Points on a hilly landscape, in no order, each with its height.
A ball rolls from a point to whichever of its 2 nearest points has the largest drop for the distance, and stops where none of them is lower. Distance is the straight distance between rows; heights are no part of it.
(751) h=292: [ -8.0   0.5 -45.5  -1.1  20.7   9.2  -1.5 -39.5  -3.3  -2.9   7.4  -5.8
 -31.2 -19.0  14.5  -1.2   8.7  -9.6  -5.1   5.2 -29.9 -16.2  28.9   2.3]
(981) h=625: [-12.6  40.7 -14.1  36.0  14.4 -16.3  14.6 -10.0   4.5  -3.4  -8.2 -13.7
 -15.0 -25.9 -58.4   9.3  -6.4  -0.7  -2.8  12.4 -17.7 -43.3  -1.5  10.5]
(792) h=577: [-15.4  -7.1  12.0   8.2 -23.3 -33.6 -38.1  35.9 -30.3  -1.2 -18.8 -21.3
   7.6  36.1 -25.5 -35.0 -37.2 -22.3  19.5  -3.4  32.5 -26.6 -25.8   1.5]
(80) h=443: [  9.6 -24.2   9.3 -18.5 -55.0  28.4  27.0 -44.8   8.8 -16.6   0.3   8.1
   3.3   6.2  34.1 -13.3   5.5  -9.1  22.5  17.0  28.3  23.0  20.4  -0.7]
(326) h=286: [ -8.1   4.6 -17.1  -1.6 -21.0  16.7   8.4  -7.8  15.2  -8.0  -2.9 -13.2
  -1.9 -24.3  -3.5   5.4  29.3  19.1  -1.3  -7.6 -23.8  -7.3   0.7   4.2]
(120) h=563: [-32.3 -27.0  -0.1 -12.8 -32.0  -8.2 -16.7   5.6   6.3  -3.4  11.3 -21.5
  12.7  38.4  30.2   6.5   3.0  15.4   1.6 -15.4  21.3  32.2  -6.0 -16.5]
(866) h=307: [ 38.4  -4.5  26.0  -0.9 -18.2   5.8  21.2 -25.5  -9.5   2.1   4.3  11.3
  14.3   7.9  -1.3  16.7  21.0   4.2  -9.7  18.4 -31.5   3.5   9.5 -14.3]
(861) h=39: [ -5.1   5.1  27.6  10.6  -0.7 -32.0 -10.9  25.5   6.5  -9.2  -2.6   5.5
  -6.2  16.1 -63.9  -8.1 -56.9   8.4  -6.7   1.2  21.8  12.7 -29.3   6.4]
(248) h=463: [-13.9  15.6 -29.5   0.1   9.5   7.6   1.5  -2.0   9.6  15.0  15.8   1.0
 -12.1   6.4  46.6   2.2  10.1  -1.8 -15.3 -28.3   2.4  -6.8  25.6   7.7]
(156) h=417: [  8.6  12.8  20.9  10.2  -1.9 -15.9  18.8  -9.5  11.7  -3.5  -9.4   2.7
  -2.8 -20.7 -25.0  12.0  -3.4 -20.7  12.1  -8.4   4.5   7.7  -0.9   5.6]
(1073) h=362: [  2.1   2.7  -1.6  -3.2 -35.5   4.2  -9.3  48.5   4.5  16.6 -12.2 -13.8
   2.0  -8.1  -0.9   0.1  13.0  21.6  37.6   1.1  -5.2   2.9  -1.3   0.8]
(663) h=360: [ 19.6  11.1  -3.9   5.7  34.4  -6.4   1.1  -5.9  -0.2  -1.3   3.4   5.6
  12.4 -20.8   8.3  23.8  17.8   1.5 -27.3  -8.3   4.5   4.3   2.7  -6.4]
(1104) h=602: [-12.7 -15.4  15.1   5.7 -29.4 -24.2 -58.4  28.1 -38.3  -3.9 -34.3 -25.7
   9.3  43.0 -12.3 -20.9 -36.2 -16.6  29.5 -12.2  46.8  12.7 -32.8   3.3]
(1032) h=203: [  0.4 -10.5  -3.4 -19.1 -11.1  -1.4 -20.9  47.4 -10.6  21.2   7.9   0.7
  11.9  29.7  48.7   1.5   4.8  17.5   7.2 -11.7  11.1  26.5 -27.4 -10.6]
(933) h=188: [  4.3  -2.8   4.2  -8.8  42.9  40.0  27.1 -31.5  22.0 -28.0  -1.6  49.8
  28.5 -16.8  -1.6 -12.5   9.3 -11.1 -20.7 -10.0 -30.4  12.7  13.8  22.6]
(773) h=464: [ 15.6 -24.0   3.1 -13.6 -48.5   8.8   8.9 -30.9  -5.5 -12.2 -18.6  -5.7
  -2.6 -18.0  17.8  -8.9  14.8  -1.3  31.6  34.8  19.9  11.9  22.1  -3.9]
(1144) h=318: [ -0.3 -34.4  22.7 -24.6 -22.9   4.3   7.1  -3.6   3.0  -0.8   6.3   3.2
   7.4  10.8  25.1   1.9   0.3 -11.3  28.5   6.8   5.2  33.4  -1.3 -12.3]
(919) h=565: [-22.1  43.6 -11.1  15.0  30.6   2.9  27.0 -24.2  28.1 -23.1  -5.6  26.7
  -2.8 -28.7 -47.1  13.1  -1.7 -11.3 -26.0 -15.5 -15.5 -20.2 -14.4  28.1]
(503) h=345: [ -6.9   2.7   5.4  -0.6 -16.1  -2.2 -27.3  52.0   3.5  16.1  -1.0 -17.9
 -14.4   7.4 -20.5  -3.2 -21.5  18.5  29.8  -4.5  15.2   3.1  -0.2   3.6]
(212) h=559: [  6.5  43.1 -14.5  10.5  29.0  22.3  23.4 -55.1  -1.7 -28.5  -2.0  18.1
  14.8 -22.0 -22.1  24.8  18.3   1.5 -25.7  -1.7 -37.8 -10.5  10.5  24.5]
(637) h=500: [-14.4  11.0   2.7   6.3  32.8 -25.4 -30.1  33.8 -18.0   3.5  18.7  -6.8
 -14.7  20.9 -28.1 -10.2 -33.0  -6.6  -9.8   8.5  56.6 -42.2 -13.1 -12.3]
(413) h=634: [-12.8 -24.0   3.0  -1.6 -54.9 -31.6 -44.1   0.2 -24.7  13.2 -39.5 -19.6
   6.4  39.8  27.9   9.3  14.3   3.0  31.7  18.2  42.3  28.1  11.8 -19.5]
(708) h=644: [ -2.3 -22.4  11.7  -4.3 -36.6 -27.8 -22.2   7.7  -4.9  20.1 -19.7  -4.2
  -0.7  38.9  37.4  26.2  11.7   0.6  35.1   8.5  34.0  60.2   5.1 -24.5]
(737) h=231: [ -0.6 -22.4 -15.4 -24.9  -0.7  -1.6 -24.6  32.4  -9.4  22.5   1.2   2.8
   3.3  15.7  57.8  -5.4  13.5   8.8   2.4   2.1   8.5   9.2   0.1 -13.4]
(1040) h=313: [ -4.5  -9.7 -41.4  -5.1   6.3   2.3 -12.1 -30.8  -4.3   4.4   6.2  -6.8
 -25.1  -9.1  31.6   2.7  13.9   5.9   0.2  14.4 -18.5  -2.0  52.7  -6.8]
(435) h=350: [ 10.1 -20.1  26.7 -17.0 -33.7   8.6  17.9  -4.7  12.6 -12.2   0.3  14.7
  -0.4  -1.2 -10.4 -16.6 -13.2 -23.6  48.1  -0.9   4.2  24.6   2.2   6.3]
(1105) h=400: [ 18.9  -6.9  17.6   4.8 -36.5 -15.0  -7.9 -20.2 -12.9  12.4 -22.4  -5.7
 -21.9   7.6   7.2  -7.4  -9.6 -21.8  19.1   5.3  19.8  15.4  25.8   7.5]
(17) h=169: [-22.8 -38.7 -21.5  -0.9  45.3   7.1  -4.2  -9.2   7.9   7.1  18.5  -5.6
   0.4   6.2  45.0  -6.0  11.1   0.1 -33.8  -0.4  -6.2   4.7   5.7 -23.6]
(431) h=534: [ -7.4 -12.0  -8.2  -5.0   6.4 -17.5 -34.7  19.4 -14.7  10.2   1.2 -23.7
  -4.7   1.0   9.1   7.9   3.0  14.0  -7.1  10.9  26.0  -7.2   4.6 -22.2]
(516) h=315: [  0.0  -0.5  15.6 -19.3 -10.5   1.3  17.1 -25.8 -23.3   5.0   7.3  -1.4
   6.7  -9.2  30.4   7.0  -0.6 -21.8   7.4  21.3  -7.9 -22.4  11.3   1.1]
(140) h=545: [ -7.9  -9.8  19.7  21.4 -34.2 -37.8 -12.4  15.5 -27.3   2.3 -25.4 -29.1
  10.5  17.5 -28.1 -35.6 -17.5 -26.6  24.9  13.5   8.2 -36.3 -19.2  -4.0]
(756) h=181: [ -9.2 -14.5 -20.1   1.5  64.1   8.5  -8.9   4.5   2.7   8.9  25.0  -1.6
  -7.9   5.2  25.4  -3.4  -0.9   8.9 -47.8  -1.3  13.4  -8.8  -5.2 -19.7]
(912) h=579: [ 12.8  35.6  -9.6   4.9  15.9  34.6  26.4 -53.5   2.1 -18.7  -1.4  29.9
  12.4 -12.1  -5.7  20.5  35.9 -13.4  -0.6  -4.5 -42.3  -2.8  34.2  20.4]
(1077) h=448: [ 18.1  29.8  -7.9   5.7  21.9  -1.5  -7.1  13.1 -15.3  14.3  10.2   3.9
 -16.7   3.7 -10.5  -3.4  -8.7   7.6 -34.9  -0.6  -7.0 -40.9  -4.0   5.9]
(455) h=348: [ -6.0 -22.6  12.6 -15.8  -5.9   3.9  -3.8   4.5   6.9   0.3   1.0  -3.4
  -4.5  -1.1   9.7  -7.4 -10.2  -0.2  -0.7  -5.4   5.0  17.3 -13.2   1.2]
(888) h=280: [  3.5 -16.6   1.9 -25.9 -10.5   3.0   0.1 -20.8 -19.9   9.5   2.5   2.5
   3.0   2.8  55.1  -7.1   3.4 -14.5   0.6  15.0  -0.9  -5.8  19.2  -3.5]
(532) h=596: [-15.8  40.0   1.5  28.3   8.5 -18.6  29.3 -16.5  20.2 -12.1 -11.1   9.1
  -6.3 -27.2 -58.9  11.1  -9.3 -14.7  -3.9  -2.7  -9.9 -28.3 -13.0  20.0]
(991) h=549: [-31.8 -15.5  -9.4  -9.7 -23.5 -13.4 -36.3  25.3   0.8   6.5  -3.0 -25.6
   0.6  17.9  20.8  10.8   2.0  20.9  13.3  -2.8  36.4  19.9   7.6 -13.0]
(772) h=357: [ -1.8  17.2  17.4 -13.5  15.0   9.2  26.4 -22.7 -12.8   1.9   3.5  13.7
   8.4 -20.3   6.1  12.5   0.2 -27.3   3.2  12.6 -25.4 -28.3   0.6   9.7]
(603) h=512: [ 13.1 -12.0   1.8 -10.2 -20.3 -14.9 -13.0  17.6  -6.9  11.6   6.7  -2.5
   1.5   7.4   2.0   8.1  15.3   0.3  28.0  14.9 -17.4  -8.4  35.7 -25.0]
(347) h=337: [-26.3   0.7 -12.2   2.8  31.5  -9.9 -22.6  -0.6   4.4  -6.7  11.3  -1.6
 -41.4  -3.4 -48.4 -19.4 -43.6   9.4 -28.8  22.2  14.5 -36.0  -1.9   3.9]
(284) h=440: [-13.4   7.3  -4.3   4.6  -6.0  -8.1  -5.7 -18.9  -7.4  14.2   1.2 -13.3
 -24.3  12.7  29.4   0.6 -10.3 -13.0 -23.1 -12.3  12.4  -8.0  12.0  10.3]
(1007) h=276: [  5.8 -14.4  -5.7 -15.7  60.1  19.2  -2.4  30.0  18.8  -3.7   9.2  33.9
   6.0  -8.6  12.9 -27.4 -23.0  -2.4 -17.1 -23.2   6.6  19.5 -17.5  14.3]
(874) h=179: [  7.1  15.5  26.5  -5.3   0.5  -9.8  -6.4  47.3   2.0  -1.2  14.8  13.2
   1.3  25.9 -41.6  -8.0 -53.3  15.0   2.1 -10.9   2.5   6.8 -31.5  12.5]
(508) h=248: [-15.9  18.1  10.4  30.4 -20.4 -24.1  -0.7   0.0 -12.6  15.9 -25.0 -41.0
 -13.4 -10.7 -16.9   4.0 -10.2  -6.4   0.7   6.6  20.7 -21.1 -17.2   9.4]
(636) h=264: [ -7.3   3.2  33.5  14.7 -15.7 -28.4  19.6  21.5  -1.4  -1.4  -8.4 -12.4
  14.2   1.3 -35.4  -0.8 -17.8 -17.2  16.2  -3.2   6.9  -0.8 -56.6  -0.4]
(758) h=241: [  3.0 -18.7 -17.5  -5.8  16.4  14.0  15.7 -28.4   2.3   1.6  -8.6   4.8
  16.1 -22.6  60.0   7.6  33.0   5.5 -24.3   4.7  -2.2  22.5   1.5  -4.8]
(289) h=482: [ -6.5   3.5 -17.7  -5.0  24.3  11.8  -6.4  25.7  12.1  15.4  23.2  11.6
  -0.6  19.0  44.3 -10.0  -3.6  -1.7 -13.0 -36.1   9.9   7.2  10.4   3.2]
(673) h=578: [-27.6 -35.1   5.9 -12.0  -6.4   6.6   0.3   3.8  15.7 -12.4  25.6  -8.8
  23.2  36.6  30.9  -3.2 -14.3  22.3 -12.1 -21.3  13.5  48.4  -2.4 -14.5]
(983) h=424: [ -4.6  16.7 -12.2  -1.1  26.9  13.3 -21.3  66.2  10.1  18.8  22.8   4.9
 -22.1  12.4   4.4  -3.8  -9.8  13.7  12.3 -26.5  35.6   2.9 -20.7  -0.1]
(117) h=385: [ 10.0  12.5  11.8 -13.7  15.1  19.9   8.1  22.2  13.8  -0.8   6.5  28.7
   7.7  -4.0 -20.9  -7.6  -9.9   7.4  -8.6 -17.9 -25.9  -3.3 -11.3  18.9]
(255) h=233: [ -3.2 -23.0  18.6   2.7  -5.7 -29.5   0.3  17.2   2.7 -15.3  -0.9  -7.6
   8.2   9.3 -26.7  -9.0 -11.0 -18.7   3.6 -17.1  13.6  20.0 -57.2 -13.1]
(485) h=105: [-14.6 -27.4   2.3  -4.1  22.2 -13.4 -44.3  38.3  -9.2   6.0  11.6 -11.4
 -14.3  41.2  -5.5 -10.0 -20.2  -3.4  -4.7 -11.5  34.9  10.6 -38.3 -24.9]
(114) h=515: [  0.1 -17.2   2.0  12.6 -37.1 -29.2 -20.1   4.0 -30.0   8.6 -20.3 -33.0
  -2.0  13.7  -5.1 -19.0   9.9 -13.3  11.2  21.7  -2.8 -34.7  -4.1 -15.2]
(425) h=306: [ 11.0  17.8 -31.2   3.6   4.4  17.2   9.2 -30.9 -11.0   4.4 -22.4  -6.4
  -2.1 -45.5  27.6  27.0  40.8  16.4  -5.6  15.0 -18.3   2.1   4.5   8.9]
(8) h=341: [ 19.6   1.9  22.0   4.9 -24.2   5.8  10.2  -5.2  -6.1  20.7  -2.3  -6.2
  -7.6   6.3  -9.7  19.1  13.2  17.9  -7.8  19.2 -35.7   0.9   5.5  -6.3]
(247) h=336: [-14.5  18.1 -20.1  11.9 -11.1   5.3   0.2   1.1  21.6  -1.4  -4.1 -14.0
 -31.2 -16.0 -25.0 -10.0   2.5  12.5  -8.5 -18.8 -11.4 -19.0   2.1  16.1]
(782) h=294: [  4.9  13.9  19.9   7.3 -32.7  -3.3 -12.8  46.8  -3.7  12.0  -3.6 -13.6
  -4.2  21.4 -27.9 -13.4 -36.2  17.1  17.9  -8.4   3.3   0.9 -13.3  18.6]
(1148) h=270: [  5.7  -4.8 -27.7  -4.3  16.3  26.2  21.3 -48.3  -2.4 -16.3  -7.5   5.1
  12.5 -36.7  31.7   8.4  36.5   3.7 -17.0  10.7 -20.6   7.9   3.5   2.8]
(194) h=489: [ 19.4  47.6 -22.0  10.5  44.5   8.9   3.0 -11.8  -8.4  -3.6   0.1  19.8
  -9.5 -18.6 -17.1   3.7  -3.8   6.4 -42.8  -7.7  -8.7 -30.5  -3.2  23.7]
(710) h=314: [ -3.9  15.9  28.6  41.9 -39.9 -26.9  18.4  -3.9  -8.3  18.0 -27.6 -33.6
   1.0  -1.7 -21.5   0.9  -2.6 -19.1  19.9   7.9   6.4 -13.7 -17.0   5.6]
(1111) h=237: [-11.9  -8.3 -15.7  -9.0  14.3  30.0  10.2   1.9  28.0 -11.1  13.8   8.1
  17.2 -13.7  10.7   1.9  25.3  21.8 -17.9 -19.9 -23.4   8.1   1.2  -0.3]
(717) h=420: [ 13.6   6.3  12.7   5.8  -4.6 -12.5   0.6 -27.4  -5.6  18.0  -8.3   5.5
 -28.1   9.2  21.9  -0.4 -12.3 -29.0 -10.2 -10.2   5.3  11.8  19.3  11.4]
(1207) h=425: [ 20.3   7.7  36.5   2.1 -34.0 -14.5   6.5  29.4 -13.1  13.9   4.2  -3.9
  17.1  26.4   5.2  21.3  -5.0  -1.8  30.4  -7.1  -0.9  28.5 -21.6  -7.7]
(1025) h=380: [ -1.3  13.6  11.1  -7.0  14.9   9.5  12.5  19.7  16.7  -7.2  -2.6  23.7
   4.5 -22.1 -51.6  -7.0 -10.0   5.7  -4.2   1.8 -29.0 -21.2 -26.4  15.0]
(958) h=392: [-13.8  30.5 -35.5  17.2  14.2   4.0 -14.8  22.0   5.8  -0.3   0.9 -22.3
 -28.2 -27.3 -26.2 -10.6   0.7  16.1  -5.8  -4.3  19.6 -41.3  -3.0  10.8]
(689) h=524: [  5.4  55.8 -26.7  17.4  44.8  10.1  14.5 -30.5  -9.4 -15.7 -10.0  15.1
   1.2 -35.7 -33.0  18.0   8.0   0.8 -31.2  -0.7 -22.3 -28.8 -13.2  28.3]
(531) h=591: [ 25.1  20.7 -12.9  11.7  -3.4  32.8  33.1 -70.7   6.2 -17.0   1.4  19.8
  -1.2  -4.8  -2.6  27.2  38.2  -3.5   4.2  10.4 -37.0  14.4  48.3   4.4]
(484) h=372: [  2.2  -3.1   8.2 -10.6 -13.7  24.9  27.3  -6.0  29.5  -5.4  14.7  25.2
  20.0   5.0  17.2  13.6  24.9  -5.1  26.8 -21.7 -15.7  31.5  19.9  -2.7]
(815) h=384: [  9.7  -1.5  36.7   6.6 -52.9  -1.0  11.8   0.7  -6.8  27.5  -7.1 -15.6
  -3.5  25.1   1.5  22.3   5.2   9.6  16.5  15.9 -11.2  16.9  -2.3  -8.8]
(949) h=471: [-14.5  22.5  -1.5   2.5  43.1 -21.0 -11.1  22.0  -2.1   1.2  12.9   2.9
 -13.6 -13.4 -17.6   0.4 -29.4 -12.7  -9.6  -2.5  45.7 -28.2  -8.2   3.8]
(1067) h=621: [ -4.9 -19.7  19.7   5.0 -45.9 -29.0 -35.9   6.4 -26.9   0.4 -28.7 -26.6
  13.3  32.2   4.0  -2.0 -12.6 -10.2  25.5  -1.9  44.6  25.7 -10.6  -7.2]
(1167) h=85: [ 11.9 -36.6  21.8 -19.9  17.2  29.9  18.6 -13.4  22.9 -14.8   9.4  25.7
  15.2  -9.4  -4.8  -6.8  -4.4  14.9  -5.7   7.0 -25.2  34.2   6.2  -1.4]
(1225) h=446: [ -6.4  17.5   6.9  -0.6  17.1 -25.1  -3.4  16.9   6.0  -5.8  -0.9   2.5
  -3.5 -23.9 -20.7   0.2 -27.2 -20.2  13.0 -11.0  29.5  -9.8   5.5  11.5]
(628) h=391: [-15.2  12.3  -3.9 -12.8  33.1  20.6  25.6 -30.2  -3.3  -2.5  18.9  14.1
  11.7 -11.1  23.3  19.0  20.2 -22.5  -8.0  -0.1 -35.6 -22.8   9.3  -0.2]
(693) h=285: [-22.0   7.3 -26.8   8.5  42.1  -6.4  -5.4 -10.9   5.3  -8.3  12.6  -0.9
 -36.1 -11.1 -38.4 -13.7 -20.6   4.7 -38.8  14.7  -2.2 -42.6 -20.1   0.6]
(941) h=381: [ 13.7  -8.4  23.7   5.6 -47.6  -7.6  -4.9   7.8  -6.3   8.8 -21.5  -5.5
 -11.6   8.7  -3.8 -14.6 -13.6 -15.9  44.4   1.7  12.9  22.0   9.2  10.1]
(128) h=167: [-16.8 -24.6  11.7  -9.9   9.9 -18.2 -22.9  38.8  -6.5 -16.2  17.7  -8.1
   4.0  34.6 -15.9 -10.9 -31.5  -6.3   6.3 -16.5  17.0  19.2 -55.7 -14.1]
(648) h=338: [ 11.4  24.9 -27.2  10.0  30.8  11.7   1.0  -9.6   4.2   1.7  -4.0  -0.6
   5.8 -33.4   7.7  36.6  39.8  19.4 -17.6  -1.0 -12.5   1.9  12.4  -2.2]
(246) h=263: [-11.9   0.5 -39.3   1.7  49.1  13.9   3.5 -37.6   0.9  -9.1   6.9  -3.2
 -22.9 -26.5   1.9  -0.8   2.9  -1.4 -27.3   6.2 -29.1 -16.4   1.1   2.9]
(805) h=349: [ 14.8  12.1  24.9 -13.0 -15.3  30.2  25.9 -10.1   7.8   7.4   3.4  27.3
   7.8  -3.7   6.3  15.3  16.3 -14.2  29.8   0.5 -27.6   7.8  26.4  10.4]
(1123) h=230: [ -1.1 -10.6 -12.8  -7.8  61.9  29.9  17.5  -0.7  22.1 -16.6   4.3  36.7
  27.1 -20.2  20.6 -23.1  -1.5  -8.3 -24.7 -25.8  -9.1  11.9   5.0  15.4]
(687) h=453: [ 22.2   8.5  23.5  -1.0   5.7 -16.3   3.4  36.5  -1.6   7.2  15.7  10.0
  16.6  17.4 -10.4  17.2  -7.0  -6.6  13.1 -19.8  -2.5  17.9 -15.0 -10.6]
(33) h=141: [  8.4  -5.8  15.5 -11.8  38.6  39.8  17.3 -19.0  24.8 -12.3   6.8  35.3
  13.4 -12.7 -15.3   1.6  -2.8  16.1 -22.7   3.6 -39.9  15.8  17.7  13.1]
(719) h=480: [ 12.4 -25.0  -2.9  -2.3 -59.0 -10.8  -5.1  -6.2 -14.2   0.5 -23.1 -18.2
   5.9  -6.7  10.1  -8.2  25.8   3.6  39.2  36.1   5.9  -3.7  19.9 -13.5]
(747) h=415: [ 23.2  25.7 -18.4   8.6  -4.9  -8.0 -14.2  11.7 -21.0  15.0  -0.3 -12.3
  -9.2  -1.3   1.5   6.6  11.7  19.2 -13.9   7.3  -8.9 -31.0  20.7  -2.4]
(1213) h=262: [ 25.8 -24.0  -7.7 -12.5  -6.3   9.2  20.4 -29.8  -1.3   2.8 -10.8  20.0
  18.3 -10.9  56.7  10.6  44.9   0.6  -1.1  19.3  -3.6  28.1  10.9 -17.1]
(528) h=346: [ 35.9  11.9  -1.8  -0.3 -20.3   2.9  19.0 -37.7 -17.9 -20.1   0.6   8.6
  20.2 -11.8 -12.9   3.2  19.4   3.4  -4.7  14.9 -28.9 -22.2  20.6   2.4]
(540) h=160: [ -5.8 -18.4  -5.0 -11.7   9.5  -3.2 -41.8  49.3 -15.3   5.5  14.8  -5.1
   5.8  48.1  33.3  -6.1 -18.2  15.2  -5.3 -20.1  34.6  34.5 -35.3 -14.2]
(59) h=200: [-21.1 -30.1 -25.7  -7.6  18.7  20.9   5.6 -12.8  17.9   1.1  18.5  -3.7
  -1.9   2.6  32.3  -8.1  26.2  10.4 -23.9  -4.4 -31.0  -0.7   6.9 -14.8]
(199) h=376: [ 21.6  25.5  -7.1   5.7  42.3  12.8 -14.9  55.0   7.8  22.9   7.5  21.0
 -21.4  -7.6 -15.0   0.3  -1.2   6.5   2.5 -18.9  14.1  -8.0  -9.7   6.8]
(728) h=140: [-18.1  16.3  18.0  25.1   2.7 -31.3   0.0  26.6  -8.7   8.4 -11.1 -26.5
   3.4  -2.9 -37.6   0.1 -23.2  -5.6  -5.8   5.5  29.4 -28.4 -44.0   0.5]
(1089) h=377: [ 22.0  -8.9  -6.0  10.3  21.4 -12.5   5.6 -19.7  14.7 -11.2   5.7   7.1
  13.9  -6.1  15.6  14.6  19.1   4.2 -29.5 -17.4   9.3  35.8  19.8 -14.9]
(713) h=603: [ 25.1  13.1 -14.2   9.3  -3.2  -1.4  16.4 -57.3  -3.6  -7.5   7.2   2.8
  -5.7 -10.9   7.6  30.3  18.6   5.8   3.2  17.0 -20.5  12.6  56.5  -7.7]
(123) h=593: [-25.7 -33.2  -0.8  -8.6   9.0  12.1  18.0  -2.9  25.2  -2.9  23.6   3.4
  29.0  18.8  49.6   9.8  10.9  11.3  -2.6 -12.9   1.5  43.0  12.3 -20.9]
(94) h=522: [ -8.2  -9.4  -7.6   2.6  14.7 -27.9 -44.2  19.2 -17.5  -0.1   5.1 -24.3
 -10.8  13.3 -19.3  -2.7 -14.5   4.1  -7.6  10.7  39.4 -22.1  13.0 -21.4]
(802) h=418: [ 10.2 -17.1  13.6 -17.6 -26.1  44.3  43.1 -45.9  18.0 -19.7   4.2  22.9
  12.6  -5.3  28.7 -11.5   8.3 -10.6   8.0   6.3   2.8  18.7   8.1   8.6]
(1119) h=459: [-11.6  12.6 -12.5  -7.4  14.8   6.0  -7.5  41.1  13.5   4.8  23.5   2.4
   0.8   8.2  20.6  -3.1  -8.6   1.6   3.3 -38.3  23.9   5.5 -12.0   5.8]
(293) h=497: [ 17.2 -13.4   4.6  10.7 -42.0 -27.6 -15.3  16.7 -23.7  13.7 -20.3 -23.7
  10.9   2.0  -1.7  -7.1  18.4  -3.0  33.8  27.2  -5.6 -18.9  16.2 -19.6]
(1182) h=378: [-21.5 -13.8  -2.6  -5.8  10.3 -12.2 -23.3   6.0   8.7  -7.5  -0.4  -2.6
 -33.0   1.3 -36.7 -29.5 -38.8  -1.5 -11.4   3.0   9.3 -15.9   1.7   7.8]
(81) h=325: [  4.7   1.3  -6.1   2.7 -47.9   6.7   9.0  14.4   9.1   0.9 -13.0 -13.0
   7.4 -13.5   2.0  -1.1  36.4  19.4  16.1  -6.3 -12.4   3.0 -12.4  -0.3]
(363) h=221: [-10.6  -4.3 -25.7   3.3  53.6  10.9  -6.7 -12.5   5.1  -0.9  17.6  -3.5
 -22.6 -10.2   0.1  -2.7  -5.2  14.0 -46.2   6.0  -5.1 -18.9  -4.0  -5.8]
(474) h=375: [  3.9  26.4  21.2  36.0 -29.4 -13.5  38.8 -17.5   6.3  -2.7 -23.2 -11.4
   6.7 -22.4 -35.6   6.4   9.1 -27.8  28.9   2.0  -3.6 -12.6  -6.6  11.6]
(757) h=324: [  6.2  14.5  -4.9 -10.9  56.1  30.3  -2.1  43.1  21.1   6.8  15.0  36.4
  -4.4  -4.5  -3.3 -12.0 -11.3   4.9  -9.3 -27.1  -1.0   0.2 -13.2  15.3]
(306) h=165: [  0.8   0.9  24.8  11.2 -18.9  -8.3  10.0   9.5  -6.4   1.6 -19.6 -18.5
   5.3 -24.9 -44.5  -9.9 -18.4   5.9  20.5  35.3 -15.8 -24.5  -8.2   5.3]
(1118) h=379: [-14.4 -29.7  15.8 -12.0  -6.0  -3.8 -21.8   5.6   9.0  -0.5  -0.1  -2.1
 -27.0  18.3 -15.4 -23.6 -33.9  -7.1   0.6  -5.6   3.2  15.6  -6.5   4.3]
(55) h=284: [ -9.2  10.5  12.5   5.7  -6.7  -4.8  13.4  20.4   8.1  -7.2  -9.7  -0.1
   6.7 -25.3 -63.3 -17.0 -22.6  13.3   4.6  21.8 -21.2 -35.7 -22.8  12.9]
(777) h=388: [ 17.0  20.0 -26.3   1.7 -12.7  21.3  26.1 -54.1 -23.7 -18.6  -0.6  -1.6
   8.8 -17.4  -6.6   6.8  33.1  -4.1   3.8  20.6 -54.7 -33.6  11.2   3.2]
(67) h=151: [-19.2 -15.4  20.5   3.1 -16.5 -24.2 -35.6  21.1  -4.6 -12.5  -5.5 -14.3
  -9.4  40.9 -58.0 -22.0 -48.8   8.5  -6.9  -0.9  23.1   3.5 -25.7   0.7]
(253) h=383: [ 23.7  18.5 -15.5   7.9 -10.1 -16.9   1.2 -14.5 -16.6 -19.2   2.9  -8.2
   9.1 -12.8 -26.2  -2.7   5.1  15.6 -20.2   6.0 -17.2 -32.3  20.3  -0.4]
(799) h=253: [ -9.0 -33.5 -23.7 -19.3  -5.8  -4.3 -13.8  -5.2   0.5   4.5   1.6   0.0
   4.7   9.9  61.9  -8.9  15.9   3.2  -2.1   3.4   7.7  18.4  27.8 -15.2]
(638) h=393: [-13.4  -7.4  10.3 -13.3 -19.0  35.5  43.4 -32.1  29.6 -18.2  19.0  17.7
  27.1   1.2  36.5   5.6  11.5  -4.6  13.1 -16.1   1.2  30.0  23.1   5.9]
(1221) h=279: [ 43.5  -5.4   7.5  -3.4 -15.4  13.5  23.1 -26.2  -4.9   8.2  -3.9  28.0
  19.9   6.0  33.2  19.4  46.5  -1.2   1.3  16.7 -23.0  18.7  16.2 -15.1]

For each start below, name the point where the ball stops.
(117) => (1167)
(532) => (528)
(1207) => (758)
(1182) => (17)
(912) => (528)
(1119) => (1167)
(772) => (485)
(1225) => (728)
(673) => (728)
(248) => (1144)

Call two points neighbours if one is among the 2 nearest of the other. Go from one point of each pair to the other, from neighbour to neighbour, staying as low as possible. Name the highest point that can't be avoided.
(306) / (485) => (710)
(861) / (326) => (1073)
(485) / (728) => (636)
